Each row is a point on a landscape with many peaks, with its height.
From any point a climber steps to the highest of the 2 points nearest to it. It stops when none of these is higher. Distance is the straight distance between rows; heights are no part of it.
(183) (h 282): [ -4   7 -20   7 -12  -9  -8  12  -6   7   4   3  -5 -23   2  12  -5   5
  -7  18  -1  10  -8  -4  -7  -6 -14 -14  12  -6  15   3  -1  -7]
(818) (h 268): [  5  -2   4  -3  -3   3   4 -10  -4  -7  -8   5   0  13   1 -12   8  -9
   5  -7   1 -10   3  -2  -6   8   1   6  -5   4  -9  -2   0  -9]
(1211) (h 701): [ -4   2 -22   7  11 -16  -3   9  -7   9  -5   9  -8 -30   5  -7   0   6
  -5  12   3  16 -21 -19   9  -4 -19   4   1 -11  -9   9  -2   9]
(1224) (h 377): [-14  -4   6   2  16  -7   7  -7 -18 -12   9   4   6 -13   7   4 -15  -1
 -14  -4 -19   5 -12 -13  28 -20  -3  -3   6   0  -4   9  11  18]
(928) (h 411): [ 19  15  14  -7  11  10 -10  -2   6   7  16   8   7  10 -16 -12  -3  -6
  28 -16  -4 -14   2   8   7  -1  10   1 -18   8   4  16  -2   3]
(20) (h 160): [ -3 -17   9  -1  -6  10 -11 -17   8   2  15  -9  22   5   7  18  -9 -14
   8  -9  -9  -8  -6   8   7 -10  10  -9   8 -12   5   9  13  12]
(514) (h 450): [ 17  16   0  -9  14  11  -1  10  11   4   5  16   4   2 -13 -25   0  -6
  21 -19  -7  -9  -9   4   7   1  10   6 -25   9  -9   9  -8   2]
(699) (h 310): [  4   4 -19   2  -5  -5 -13  22   0  17   3   6   0 -33   0   5  -8  20
  -5  15  -1  11 -12   2   1  -5  -8  -1  -3 -10  12   7   0  -1]
(563) (h 510): [  5  14   8  14  27 -12   1 -11  -7  -4  19  18  -5  -1  -2  -4  -5  -7
  17  -7 -15   6 -11 -20  22  -6  -6   0   7   4   8  20   2  19]
(735) (h 409): [ 11   1   5   6 -22   6  -4 -16  21   6   5  -1   0  14  12  13   2 -13
  24  -3   9  -8   0  -3  -5  12  30  -3  11  -2   9   0   4  10]
(715) (h 475): [ 11  17  17   5  26 -17  -3  -1 -19   1  11   8  -6   1  -5   1   5  -4
   9  -5 -23   0   4 -14  18 -10  -2   2  -4  15  19  18  -4  11]
(555) (h 375): [  7  13 -12 -13 -25   6  -2  24  26   5   0  10   9 -11  -3 -15 -21   7
   1   0   4   0 -10  10 -13   0  -7  -8 -16  -9   9  -2  -4  -9]
(345) (h 448): [ -5   2  15  10  26 -26  -4  -8 -19  -6   0   1 -15   1   1   2  11  -7
   7   1 -23   1   5 -19  20  -5  -7   0   7  14  12  20   0  19]
(1374) (h 469): [  4  30  -9  -7   0 -11   4  26  -3   7  -4  28  -5 -11 -12 -11  -7  10
  -3  13  -6  16  -6  -5 -16 -13 -18 -15 -17   5   9  -9 -15  -3]
(1313) (h 589): [ 11  19 -20   6   5 -16  -4   6   7   3  -7  19 -14 -11  -6  -7  -1   3
  19  16   6  14 -10 -12 -12   2 -15  -8  -2   2   8   6 -17   9]
(1373) (h 517): [  6   9   7 -16   6   2   8  26 -17  12   3  15   2 -17  -8 -16   2  19
 -10   6 -16  10  -7  -9  15 -17  -2   8 -29   3  -4  -6  -3   1]
(1031) (h 338): [ 11   0 -14   6   2  -6 -19  10   3  20   6  -2   0 -31  -1   1   0  10
   7   8  -4   8 -10  -3  10  -2  -2  10  -2 -11  14  20  -1   7]
(349) (h 80): [ -3   1  12   7  23  -4  18 -24 -10 -11  11  12  -1   8  -3 -10 -14 -20
  10 -25 -16   9 -14 -14  22  -4 -14   1   5  -2 -14   3   6  23]
(631) (h 330): [ -2 -15  20 -18  -1  17   9 -13  -7   2  13 -15  11  14  -5  15  -4 -12
 -13 -10  -5 -18   2  20   3  -4   2  -4  -5   3 -13 -14  13 -11]
(461) (h 754): [ 13  -6 -10  -9  -6  12 -15  20  13  20   3  -4   3 -17   0  -9  -4  19
  -8   8  12   3  -1  11  -3   4  -8  18  -7  -5   1  -3  -1 -10]
(1323) (h 571): [ -5  10  -7  -6   8 -11   6  14 -18   2  -2  20  -1 -18  -1 -11   1  11
  -6  12 -16  17 -11 -14   9 -22  -3  -4 -19   3   2   1  -9  11]
(854) (h 307): [  1  -6  10   6  -3 -19  -6 -11   6   8 -14  -9 -18  20   6  14  30  -4
  15   7  19  -8  14  -2 -15  16  14   2  18   6  10  11   1  -8]
(894) (h 304): [  1 -14  -6  10   1   0 -10  -6  12   4  -7 -13  -2   1   6  -7   8 -14
  15 -13  -1  -2  -1  -6  12   8  18  20  -1  -9 -11  17  -9  15]
(654) (h 444): [  2 -10  -1  -6   0  13 -16  12  -7   7   5 -10   7   0 -10 -10   3  32
   0  -1  -6  -2  19  21   5  -6  11  10 -22  12   2   1  -2  -6]
(412) (h 215): [  4 -28   0  -7 -18  21   4  -7  17   4   3 -13  20  -9  14  11 -17  -2
 -11  -8   9 -10  -9   5  12   2  16   4  12 -21  -3  -4  16   2]
(702) (h 651): [  7  -2   4   2  19 -14  -6   1  -4  15  -4 -14 -11   4  -6  -3  23  -6
   8  -1  -2 -11   1  -1   5   6  -3  25  -5   2   2  15  -5  -1]
(780) (h 159): [-13  -3 -17  -1 -19   5  -6   4  -2 -11 -13  -6  -1   1  -1  17  -6  19
 -16   6   8  20  23  14 -22  -2  -2 -15  15 -13   0  -9 -11  -6]
(280) (h 335): [  4 -14   8 -11 -12   8  -1 -14   9   7  -3  -8  -4  20  12   7  16 -16
   3  -4   6 -16   8   5  -2   9  20   7  10  -3  -7  -4   8 -10]
(867) (h 313): [  2   6   4   8   0   2   2  -2  -7 -20  -3  13   1   7  -6 -12  -4  -1
  18   4  -4   3   1  -5  -3  -5  -1  -7  -6  10   3   5  -9  13]
(256) (h 660): [-11 -13 -31  16   4  -8 -18  12   5  -3 -11   4  -3 -18   9   2 -11  26
   6  17  -5  26  -2  -9  -2 -16   2 -15   2   0   1  11 -10  14]
(25) (h 67): [  1  16   9   8   9  -6  20 -25  -7 -16  12  15  -4   3  -7  -5 -13 -18
  14 -14   0   5 -17 -11   8   7 -15  -5  12  -2  -4   0   3   9]
(939) (h 62): [  4  -1   7  -9  -2  17   5  10   3  14  17 -12  -1  -6  -3   5  -4  16
 -31  17  22   4   7  18   0   7 -18  14  -4   5   6 -25  14 -25]
(1409) (h 541): [  0  -2 -10 -10  -4  13  -4  21  -3  -5 -10  10   7  -9 -12 -16   0  24
   0  -1  -7   7   4   7  -2 -13  10  -3 -28   8  -6  -1 -11  -7]
(1331) (h 294): [  7   7   8  -8   1   5   0   1   2  15  10 -10  -8  11  -8  -7   1   0
 -11   8  12 -10   7  15 -10   1  -9   9 -14   9  11  -8  10 -29]
(1038) (h 491): [  0  -9  24  -2  24  -5  11 -18  -7  -2  -2   7 -12  25 -10 -10   9 -20
   8 -25 -17 -14  -2  -6  15  12  -4   7  -3   5 -13   6  -1  12]
(595) (h 270): [-13 -23 -13  20  -2  -5  -8 -18  13 -12 -10  -6   6   1  26  -1  -9  -5
  15  -4   2   6  -7 -11   9  -3  14   3  15  -3  -7  12  -2  25]
(1088) (h 242): [ -9 -14  10 -13  -7   7  15 -13  -9 -19 -11  -3   0  20   6  -2   6 -13
  -5 -10  -3 -13   2  -1  -1  10   5   0   5   1 -22 -10  -1  -8]
(264) (h 182): [ -8  20 -14   1   0  -7  -3  22  -8   8  -5  -3  -9   6 -10  16   7  17
 -17  15   5  13  18  14 -28  -5 -19 -11   3  -4  18 -22 -11 -17]
(827) (h 252): [ -4  25  10  15 -21  -2  27 -14   5 -25  -1 -10   0  15  -1  20  -8 -17
   7  10  15   2   8   8 -21  11   1 -22  20   7  -1 -11  -4  15]
(1024) (h 671): [ -1   6  -1 -13 -10  18   4  13   4  -7  -7   0   1  20  -2 -20   6   3
  -2  -6   5 -11  15  13 -14   4   7  -4 -13  13 -14 -14  -4 -23]
(1379) (h 723): [ 10  -2  -9   9  13 -16 -12  -2   8  24   0 -12 -10 -11  -2  -1  20  -7
   8  -4  13   1 -10  -6   6  17  -2  27  -5 -15   4  15  -6  -4]
(218) (h 225): [ -1   1  -8  19  -4  -5 -12 -18  21  -6   5   5  11 -10  14  -4 -29 -12
  26  -9   5   4 -22  -8   5  -4   9  -7   9 -11  12  12  11  24]
(760) (h 108): [ -2  -6  10  -3   7  14   9 -19   4 -18   3   7  11  18   2 -12 -13 -22
  16 -26  -9  -3 -12 -12  10   1   8  -5   0  -7 -15  -5   4  17]
(925) (h 379): [ -1 -17   2 -10  -3  12   1   6 -11  -5  -7  -7  10   0   1  -9   3  13
 -16   3  -4  -1   6   9   8   3   2  14  -9   2 -12  -4  -1  -4]
(101) (h 378): [ 18  11  23   1   4   9  -9  -5  -1   3  20   7   5   9 -18  -3  -4  -5
  23  -4  -8  -9   8  10   0  -7   5  -7  -6  17  22  14   3   4]
(1051) (h 407): [  2 -15  28 -12  15  12  -6  -6 -14   0  11  -4  10   8  -6   4  -6  -4
  -4 -12 -27 -18   9   8  23 -11   5  -1  -5   7  -2   7   7  13]
(1052) (h 293): [ -4  -2  -9   5   1  -3   0   1  -9 -16 -13  10  -3  -2  -1  -9   5   0
   2   1  -2   5  -2  -7  -6  -3  -4  -1  -4   2  -6   2  -4   2]
(680) (h 419): [  0  -1   2 -16  -4  24  12  14  -7  -1   4  -5   4   4  -6 -20  -2  16
 -24   1   4  -3   7  12   2  -1  -2   9 -15  10 -14 -20   4 -18]
(640) (h 334): [  7   6 -10   5  -9  -2 -21   9   4  13   9  -3   1  -6  -6   3   2  13
   8   8   3   4  11  15 -12  -3  -1  -7  -5  -3  22   7   0  -8]
(547) (h 179): [ -3  -9   6   5 -10   2  -1 -13   1  -4   0  -8   7   0   6  17   4 -13
   1   0   2  -7  -4   6   4   1   6  -3  13  -7   2   6  12  -1]
(1171) (h 370): [ 16   1 -12  -1   2  -1 -26  14   2  21  11  -6   2 -21  -9  -2   2  17
   6   6  -3   6   7  10   3  -8   7  11 -17   1  15  12  -6  -2]
(836) (h 303): [  0 -23  19 -10   3   8  -2  -7   3  14   0 -20  -7  22   7   0  15  -4
  -9  -5   5 -17   9  12   5   8  14  14   0   8 -13  -2  10 -15]
(975) (h 196): [ -9   1   3  -6 -21   8  10   2   3 -18 -15  -5  -2  23   6   9   8  -8
 -10  -1   9  -1  26  10 -21   7   6  -7  10   3  -7 -18  -6 -18]
(972) (h 329): [  2  -7  15 -10  11  19  -7   1  -3  19  15 -19  -5  14 -13  -9   0   6
 -10   6   6 -15  12  22   6  -3   1  12 -19  17   4  -6  17 -24]
(137) (h 404): [  9  -7  -6  -4  14  10 -19  15   1  18   9 -12   7 -10 -11  -7   6  18
   4   0  -7  -2   8  11  15  -7  16  18 -23   8   2  16  -8   5]
(1393) (h 590): [ 15   5  -6   5  -3 -16  -5  -9  17  29  -2  -5 -15  -3  15   4  19 -15
   4   2  26  -4  -8 -11 -10  23  -5  17  11 -18  10   4   7 -17]
(646) (h 271): [  4   7   6 -12 -19  23  12 -13  29  -1  14   0  15  12   6   6 -12 -24
   1 -19   2 -14 -11   1  -7   3  19 -10  -3 -14  -9 -19  17  -6]
(338) (h 102): [  6   8   7  -9   0   7   7   6 -12  11  21  -3   7 -17  -7   4  -7   2
 -24  11  -2  -2  -9   8   6  -5 -17   8  -6  -5   8 -14  12 -16]
(333) (h 637): [  4  11 -28  11  10 -22  -3   2   4   5 -13  17 -18 -16   5  -7   4   0
   6  13   7  11 -19 -21  -9  10 -21  -1   8  -5  -3   7  -8   3]
(367) (h 224): [-12 -18   9  10   2 -10  10 -27 -10  -2  -5 -13  -4   7  14  13  11 -20
  -5  -5  -2  -9  -4  -9  15  10  -6   5  26 -12 -16   5   5   2]
(947) (h 373): [  6  -3  11  -1 -18   6  11 -17  21   5   0   0  -8  21  20  23  15 -18
  11   1   6 -12   5  -5  -5  13  27  -2  19  -4   0  -7  13  -4]
(271) (h 588): [  5  -7  22   1  32 -27  -3  -2  -9   7  -4 -10 -16  15 -15  -2  28  -4
  -4 -11 -11 -20   1  -3  16  13  -4  25  -7  12   0   9  -6   2]
(897) (h 355): [ -7   1  12  -4  12   0   2  -7 -22 -22   6  11   8   1   0   6 -17  -4
  -1  -4 -22   5   2  -6  18 -20   0 -11   1  13   5   8   4  17]
(824) (h 267): [  3   4   8  -5   3  -5   6   7 -10  11  -4 -10  -5   6  -4   3  11   2
 -18  13  12  -7   6   6 -11   8 -15  13  -4   3   7 -13   3 -23]
(1364) (h 158): [ -9   3  -1  -4 -25   9   8  -1   4 -20  -5  -9  16   0   2  14 -13  -7
 -12  -6   9   5   3  12 -10  -4  -1 -12   4 -10  -4  -8   5  -7]
(163) (h 124): [  1   4   4 -12 -11  13  12   3  -2   0  10 -12  16 -20  -3  17 -14  -4
 -23  -2   6   0  -8  11   0  -2 -11   1   3 -13  -2 -15  14 -17]
(784) (h 502): [  6  11  -4   9 -17   9  -7   5  12 -12 -10   8  -2  13  -7 -10  -3  11
  27   4   6   2  19   8 -23   6  13 -15  -4  14   9   3 -18  10]
(1363) (h 399): [-23  -2  -6  11  13 -14   9  -7 -18 -17   9  -4   6 -23  16  11 -11   1
 -19   3  -6   6 -17 -21  23 -16 -10 -10  17  -3  -9   6  12  15]
(642) (h 711): [ -9 -13 -31  10   1  -5 -16  12  -5   4 -20   1 -14 -17   4   6   1  23
  -9  22  -1  24  -1  -7 -10  -5  -2 -10  12  -5  -3   1 -15   5]
(162) (h 536): [  0  -9  21  -2  32 -15  13 -11 -18   3  -8  -3 -11  14  -9 -11  14  -9
  -6 -18 -16 -12  -7  -5  14  11 -12  22  -3   4 -10   1   2   4]
(362) (h 615): [-16  -5 -24  14   1  -7 -11   8   2   2  -2   3   5 -32   6   9 -17  17
   0  13  -2  16 -12  -7   7 -16  -2 -13   9  -7   5  14   7  14]
(466) (h 240): [ -1  -4 -16  16   6  -7  -9  -3  21  -6   1  10   2 -21  10 -12 -23   0
  24  -6   4  12 -21 -10   8 -11   8   1  -6  -6   3  22  -2  27]
(612) (h 572): [-15  -1 -16  18  10 -20  -5  -3  -1  -2  12   6   2 -23  11   0 -13   3
   7   5  -4  15 -23 -16  18 -16  -6  -1  13  -5   0  20   8  21]
(1227) (h 306): [  4  13  -2  -8 -30  14  10   4  28  -8   6   5  10   9   7  -2 -19 -13
   3 -12   6  -8  -3   2 -13   8  12  -9  -3  -7   6 -14   3  -8]
(711) (h 263): [ -4 -11 -10  11   7 -18  -4  -6  -2   5 -20  -7 -18   3  14  -1  20  -5
   3   4  13   2  -1 -21   1  16   3  19  17  -9 -10  12  -9   0]
(1319) (h 449): [  4 -13  26  -2  25  -4  -5  -7  -9   6   9   1  -1  19 -10  -2   7 -16
   3 -20 -24 -20   0   4  22  -1   1  10  -3   3  -5  14   2  15]
(347) (h 471): [  5   2  -2  14 -12  -1 -14 -11  10 -10  -4   2   3   8  -2   1   1   2
  29   4   6   0  15   7 -13   6  18 -10   2   8  11  12  -6  14]
(1043) (h 141): [  6 -14  15  -5   4  17  -5 -17  14   9  13  -1  17   9   4   1  -5 -21
  10 -21  -5 -14  -9   3   9  -2  10   0   1 -14  -6   9  11  15]
(397) (h 490): [ -8  -7  14  -5  14  -8  19 -17 -18  -5  -9  -2  -8  10  -3  -5  13 -15
 -13 -12  -8 -10 -11 -11   6  13 -15  13   4   1 -17  -8   3  -8]
(653) (h 538): [ 14  12 -15   5   4 -13 -14  12   4  15  -7   4 -13  -8  -7  -5   9   4
  14  12   4   2  -6  -5 -18   9 -10   5  -4   1  14   9 -13  -9]
(1182) (h 596): [ -2  13   3  -5 -21  21  11   9  13 -15  -5   6   7  32   1 -13   3  -1
   9  -8   6 -15  21   4 -14  11  20 -14  -3  15 -11 -16  -7 -15]
(588) (h 295): [ -5 -23  27 -17   8  12  10 -10 -10   5   2 -17   0  19  -1   9   7  -5
 -18  -5  -4 -19   7  15  13   4  -2  10   1   7 -20 -11  12  -6]
(2) (h 418): [  2  14 -20  -9 -14  -2  -6  33  13   8  -7  19  -2 -16  -9  -8 -14  18
  -1   8  -1  12  -9   5 -14  -6 -12 -10 -19  -3   7   0 -12  -2]
(899) (h 865): [ -3 -14 -14  -6   0   5 -12  10  -8   1 -20  -4  -7   3  -8  -5   9  20
  -6   2   1   9  20   7 -14   5   7   5  -4   4   0  -1 -12  -9]
(761) (h 231): [ -2  19  23   0 -18   4  23 -16   3 -26   1  -3   7  22  -9  19  -4 -19
   5  -2   7  -7  11  11 -15   9   6 -17   8  11  -5 -16   0   1]
(691) (h 406): [  8 -14  22 -10  24   7  -4  -7   4  15   7 -12  -1  16 -11  -9  11 -10
   5 -21 -11 -23   2   8  12   5   8  14 -10   6 -16   6   5   4]
(562) (h 564): [-17   3 -15  -4   1  -4  11  15 -23 -10 -10   7   1 -21   2   3  -4  22
 -26  22 -13  24  -4  -9   3 -22 -11 -20  -4   1  -2 -20  -6   3]
(243) (h 269): [ -7  21   8  16 -12  -5   9 -15   1 -16   4   0   3   4  -3  22  -8 -10
  10  11  14   1   6   2 -17   4  -7 -24  22   7  13  -2  -2   6]
(907) (h 287): [-10  13  -2  18 -16  -3  -9  -4   1 -18   2  -1   5   1  -5  18  -5   4
   8   9   3   9  14   7 -17  -5  -6 -25  13   3  17  -1  -6   7]
(130) (h 337): [  6  19 -10  -8 -35  16   5  18  31   5   6   3   6   5   7 -13 -16   3
   0  -8  13  -9   3   6 -16   3   1  -8 -11  -5   8 -12  -5 -16]
(769) (h 325): [  1 -26  -1   0   5   5 -15  -4   9   5 -11 -22   2   6   2  -3  13   0
   3 -11  -7  -9  14   3  16   9  26  21  -5   1 -12  22 -10  16]
(1261) (h 239): [  5 -14   5 -17 -20  24   6  -5  26   3   9 -10  19   3  12   8 -15 -14
 -10 -12   6 -10  -6   2   0   3  22  -2   1 -20 -12 -17  18  -8]
(566) (h 180): [  9  18  18  -7 -11   6  26  -7  16  -2   1   4 -10  38   6  -2  15 -15
   8  -3  13 -21  11  -5 -17  20  17  -5   1  15  -6 -21   5 -16]
(1297) (h 255): [-13 -13 -12  14   3  -4  -1  -9   5 -20  -8   6   7 -11  14 -11 -20  -7
  13  -4   2  11 -19  -9   8 -13   4   2   3  -8  -4   6   0  16]
(1016) (h 440): [ 12   1   7   7 -12   8 -15 -14  17   4   5   0   8  13   2  -5  -2 -11
  30  -8   2  -7   1   4  -4   6  18  -4  -3   2  10  16   2  10]
(892) (h 521): [  9  29  -1  -5  12 -14   9  15  -9   7   5  35  -3 -18 -10  -8  -3   2
   3   7  -8  14 -14 -15   5 -12 -12  -6 -19   5   9   3  -8   4]
(799) (h 308): [ -4   0 -17  12 -15  -1 -19   5   1  -3   1   1   0  -6  -1  11  -4  15
  10   9   0  11   8  10 -19  -5   0 -18   3  -2  15   7 -10   2]
(918) (h 452): [-13  -8   3   2  16 -11  16 -10 -26 -18  -6  -1  -3  -4   3   3   3  -7
 -19  -3  -8   0  -8 -12  17  -1 -17   8  11  -3 -20  -7   4   4]
(817) (h 217): [-11  -6  18 -10  -9   0   9 -13  -8 -18 -13  -4  -3  22  -1  15   9 -10
  -6  -5   6 -11  20  11  -9   8   5  -8   9  10  -7  -8   0 -13]
(606) (h 463): [  6   4   5 -15   9  16  11  22 -12   3   5   7   3  -6 -10 -25  -2  17
 -14   1  -3  -3  -5   6   8  -9  -5   7 -28   9  -8 -12   1 -11]
(27) (h 551): [ -7   0  -3  -3   0  -4   9  15 -16  -1  -2  10   5 -26   0   1  -4  26
 -21  13 -15  16  -6  -8  18 -20  -3 -10 -12   0   0  -9   0   8]
(1216) (h 493): [ 11   7 -10  -1   6   6  -7  12   0   0  -6   9   3  -3  -9 -19   2   4
  14  -6  -4   3  -2   2  -1  -6   9   4 -27   7  -3   9 -12   0]
(1435) (h 336): [  9  -1  19   1  -8 -10   3 -23  16  11   1  -9 -13  26  12  21  27 -15
  21   4  11 -17   3   4  -6  17  18  -1  16   2  10   4  11  -5]
(1073) (h 243): [-10 -12   2  16  13 -21   4 -18  -4   9 -10 -10 -17   4  11   0  20 -15
  -7  -5   4  -3  -6 -15  12  20 -10  18  24 -14 -17   7   2   4]
(114) (h 600): [  1 -11  -7  -4 -12   9   2  23  -5   2  -2   3  16 -28  -3   0  -9  40
 -19  11  -4  19   1   1  16 -13  -3  -1 -10  -3   5 -14   0   4]
(465) (h 241): [ -1   4   9   4   5 -16   1  -3 -17   5   0  -7  -7   7  -5  15  16  -1
  -6   9   2 -10  11   4 -12   3 -11  -1   6  10  21  -4   5 -19]
(161) (h 349): [ -3 -26   6   2   0   8 -14   0  -3   4  -2 -14   9   0   2  -3   5   9
  -6  -3 -10  -3   7   4  18  -3  11  17  -3  -1 -11  12  -2  10]
(486) (h 142): [-10   7  -8   0 -20   4   6   8  -2 -13   0 -10  15 -19  -2  20 -23  -1
 -21   0   4   9  -5   7  -1  -7 -10 -10   6 -14   4 -12   7  -7]
(600) (h 488): [ 13   8 -13  -2  10 -15 -10  18  -1  28 -13  -4 -15  -8  -2   0  12   6
  -5  17  14   4   0  -2 -21  13 -16  11  -4  -2  12   0  -4 -19]
(1388) (h 206): [  3  20  14 -10 -17  11  28  -6   8 -15   0   5   2  25  -1   3   7 -19
  -1  -7  14 -12   8   3 -19  12   6  -9   5  10  -8 -24   0  -8]
(157) (h 176): [-16   5  -9   3 -25   3   9   5   7 -24  -8 -12   4  10   4  21  -6   0
 -12  -2  14  14  21  15 -18   1   2 -15  14  -6  -4 -17  -5  -9]
(251) (h 221): [ -5  17  -2  12  -2 -18  -3  -1 -14  -2   0   1  -5   5  -6  18   9  -1
  -5  21   8   3   7  -2 -23   1 -19 -14  16   7  21  -5  -2  -7]
(72) (h 369): [ -3 -11  18 -14   7  10  11 -10 -20  -9  11  -4  15   2 -10  13  -8 -12
 -16 -10 -19 -10   0  10  15 -14  -3  -5  -1   5  -7  -7   9   1]
(829) (h 203): [ -8  16  -7   6   0 -13  -8   6 -17   3   3  -8  -7  -5  -6  25   9  12
 -18  14   3   8  20   6 -22  -2 -14 -17  14   3  24 -16   0 -17]
(1428) (h 286): [ -9 -18 -19  15  -3  -6 -11  -7  13  -5 -17  -9  -7  -4  25 -11   2 -10
  11  -6   4   6  -2 -20   9   9  18  18   9 -14 -12  17  -8  16]
(1384) (h 81): [  7  14  -2  -9  -3   2   4  17  -3  20  15  -6   3 -26  -4   6  -8  10
 -32  18  13   4   0  14  -6   3 -25   9  -6  -2  13 -22   8 -23]
(976) (h 527): [ 11   6   1  -3   1 -16  -6   6  12  29  -7  -4 -20   5   6   0  19  -8
  -2  11  28  -4  -4  -1 -26  22 -11  11   4  -4  15  -4   1 -27]
(912) (h 122): [  9  -6   7  -2  -5  18   0 -19  19 -10  10   6  13  13   5 -10 -14 -20
  23 -19  -5  -7 -10  -8   2   3  20  -7   0  -6  -2  -2   8  24]
(593) (h 367): [  9  -7  20 -12  18  10  -8  -1  -2  14  14 -12  -1  18 -15 -10   5  -3
   0  -7  -9 -22   9  17  10  -4   9   8 -20  18  -3   6   6  -7]
(1173) (h 775): [ -1 -12 -14   9  -4  -3 -15  10 -10   4 -16  -3  -9  -7   0   3  11  18
  -9  18   3  10  12  -3 -10   0  -3  -2   9  -2   1   4 -11  -6]
(661) (h 283): [  7  -3  -7   5   1 -16  -9  -4   2   2 -22  -4 -16  12   3   1  24  -5
  10   6  15  -1   7 -12 -17  15   4   8  13   3   2   9 -11  -6]
(354) (h 759): [  2   0  -6  -8   0   6   0  14  -1  -4 -20   2  -8  18  -7 -18  14  13
   1   6   5  -2  22   5 -21   2   3   3 -11  16  -7  -9 -12 -19]
(438) (h 424): [-16  -5  -6   4  13  -9  19  -8 -21 -11   1   4   0 -22  10  -1  -5   1
 -21   4  -7  10 -22 -21  18  -6 -21   3   8 -10 -18  -6   6   7]
(1381) (h 540): [ -9   5   0  20  22 -12  -3 -13  -1  -3  17  14   4 -12   9  -3 -15  -8
  10 -10  -9   8 -17 -16  23 -18  -3   0  10  -4   2  24   7  26]
(356) (h 650): [ 13  -7  -2   0   8 -10  -4  -1  14  32  -5 -17 -17  -6  10  -1  22  -6
  -4   5  25  -3  -5  -6   2  26  -1  32  11 -14   0   7   6 -12]
(1169) (h 487): [  3  -5   0 -11  -3  18 -10  10  -3  -5  11   1  13   4 -14 -16  -5  14
   0  -5 -15  -2  12  18   0 -13  10  -2 -19   7  -1   0  -1 -10]
(1376) (h 94): [ -6  -8   7   1  16   1  13 -16 -10 -22  -7  15  -2   7   0 -18  -4 -14
   9 -20 -12   1 -10 -14  15  -1  -2   2  -1  -1 -19  -2  -1  13]
(1217) (h 333): [ -5  18  10   6   8  -8   9  -8 -20 -25   5  16  -1   4  -9   3  -7  -2
   7   6 -15   3   7  -3   2 -10  -4 -15   4  19  12  -1  -5  15]
(608) (h 643): [-16   0 -28  10   6 -15   5   3  -8  -8  -5   7  -7 -22   9   5  -1   2
 -11  15   3  13 -20 -18  -4  -9 -21  -8  17  -3  -6   0  -1   0]
(960) (h 603): [-22  -1 -26  11   6 -13   2  10 -15  -9  -5   6  -4 -24  11  13  -3  20
 -20  25  -8  24  -9 -11  -1 -18 -10 -18  13   2  -4  -5  -3   8]
(301) (h 666): [ 10 -18  -7  -9  -3  12  -3  19   4   8  -1  -3  10 -25  -2 -10  -8  24
 -10   3   2   8  -8   3  14  -3   1  12 -12  -6  -3   0   4   4]
(917) (h 542): [  1  15  -3   2 -26  15   2  11  18 -16  -7   6   2  26   2 -13  -3   6
  16  -3  11  -4  23   3 -26  12  16 -15  -6   7   2 -14 -18   1]
(695) (h 200): [ -1 -11  13  -7   0   3   7 -25   2  10   5  -6   4   5   6  15   9 -22
  -3  -6  -3 -13  -9   4   9   4  -2   1  14 -14 -10  -2  12  -3]
(938) (h 157): [-11   8 -20  -9 -13   6 -10  20   4   4  -9   2  -9   9  -3   8   0  26
 -18   4  11  14  29  20 -29   0  -9 -12   7 -12   8 -19 -17 -16]
(1443) (h 602): [  4  -2  -6 -13  -6  12   2  23   7   2  -2  12  15 -22  -7 -13 -16  22
  -3  -4  -8   6 -11   6  10 -15   2   1 -24  -6   1   3   0   0]
(205) (h 54): [ -7  21  -1  10   0  -6  19 -16   8 -17  14  10   3  -8   6   4 -21 -20
  10  -5  12   9 -21 -12  -3   6 -14 -16  14  -8   0  -6   7   9]

Call two points neighbours if one is among the 2 nearest of the other. Go from one point of each pair to the other, from neighbour to neighbour, staying as high as possible. Name the lowest point that can't be avoided.
(899) and (1211) -> (101)
(461) and (162) -> (600)
(1323) and (1211) -> (27)

For each start below, name the point where the climber stops.
(735) -> (899)
(466) -> (1323)
(938) -> (162)
(1261) -> (1323)
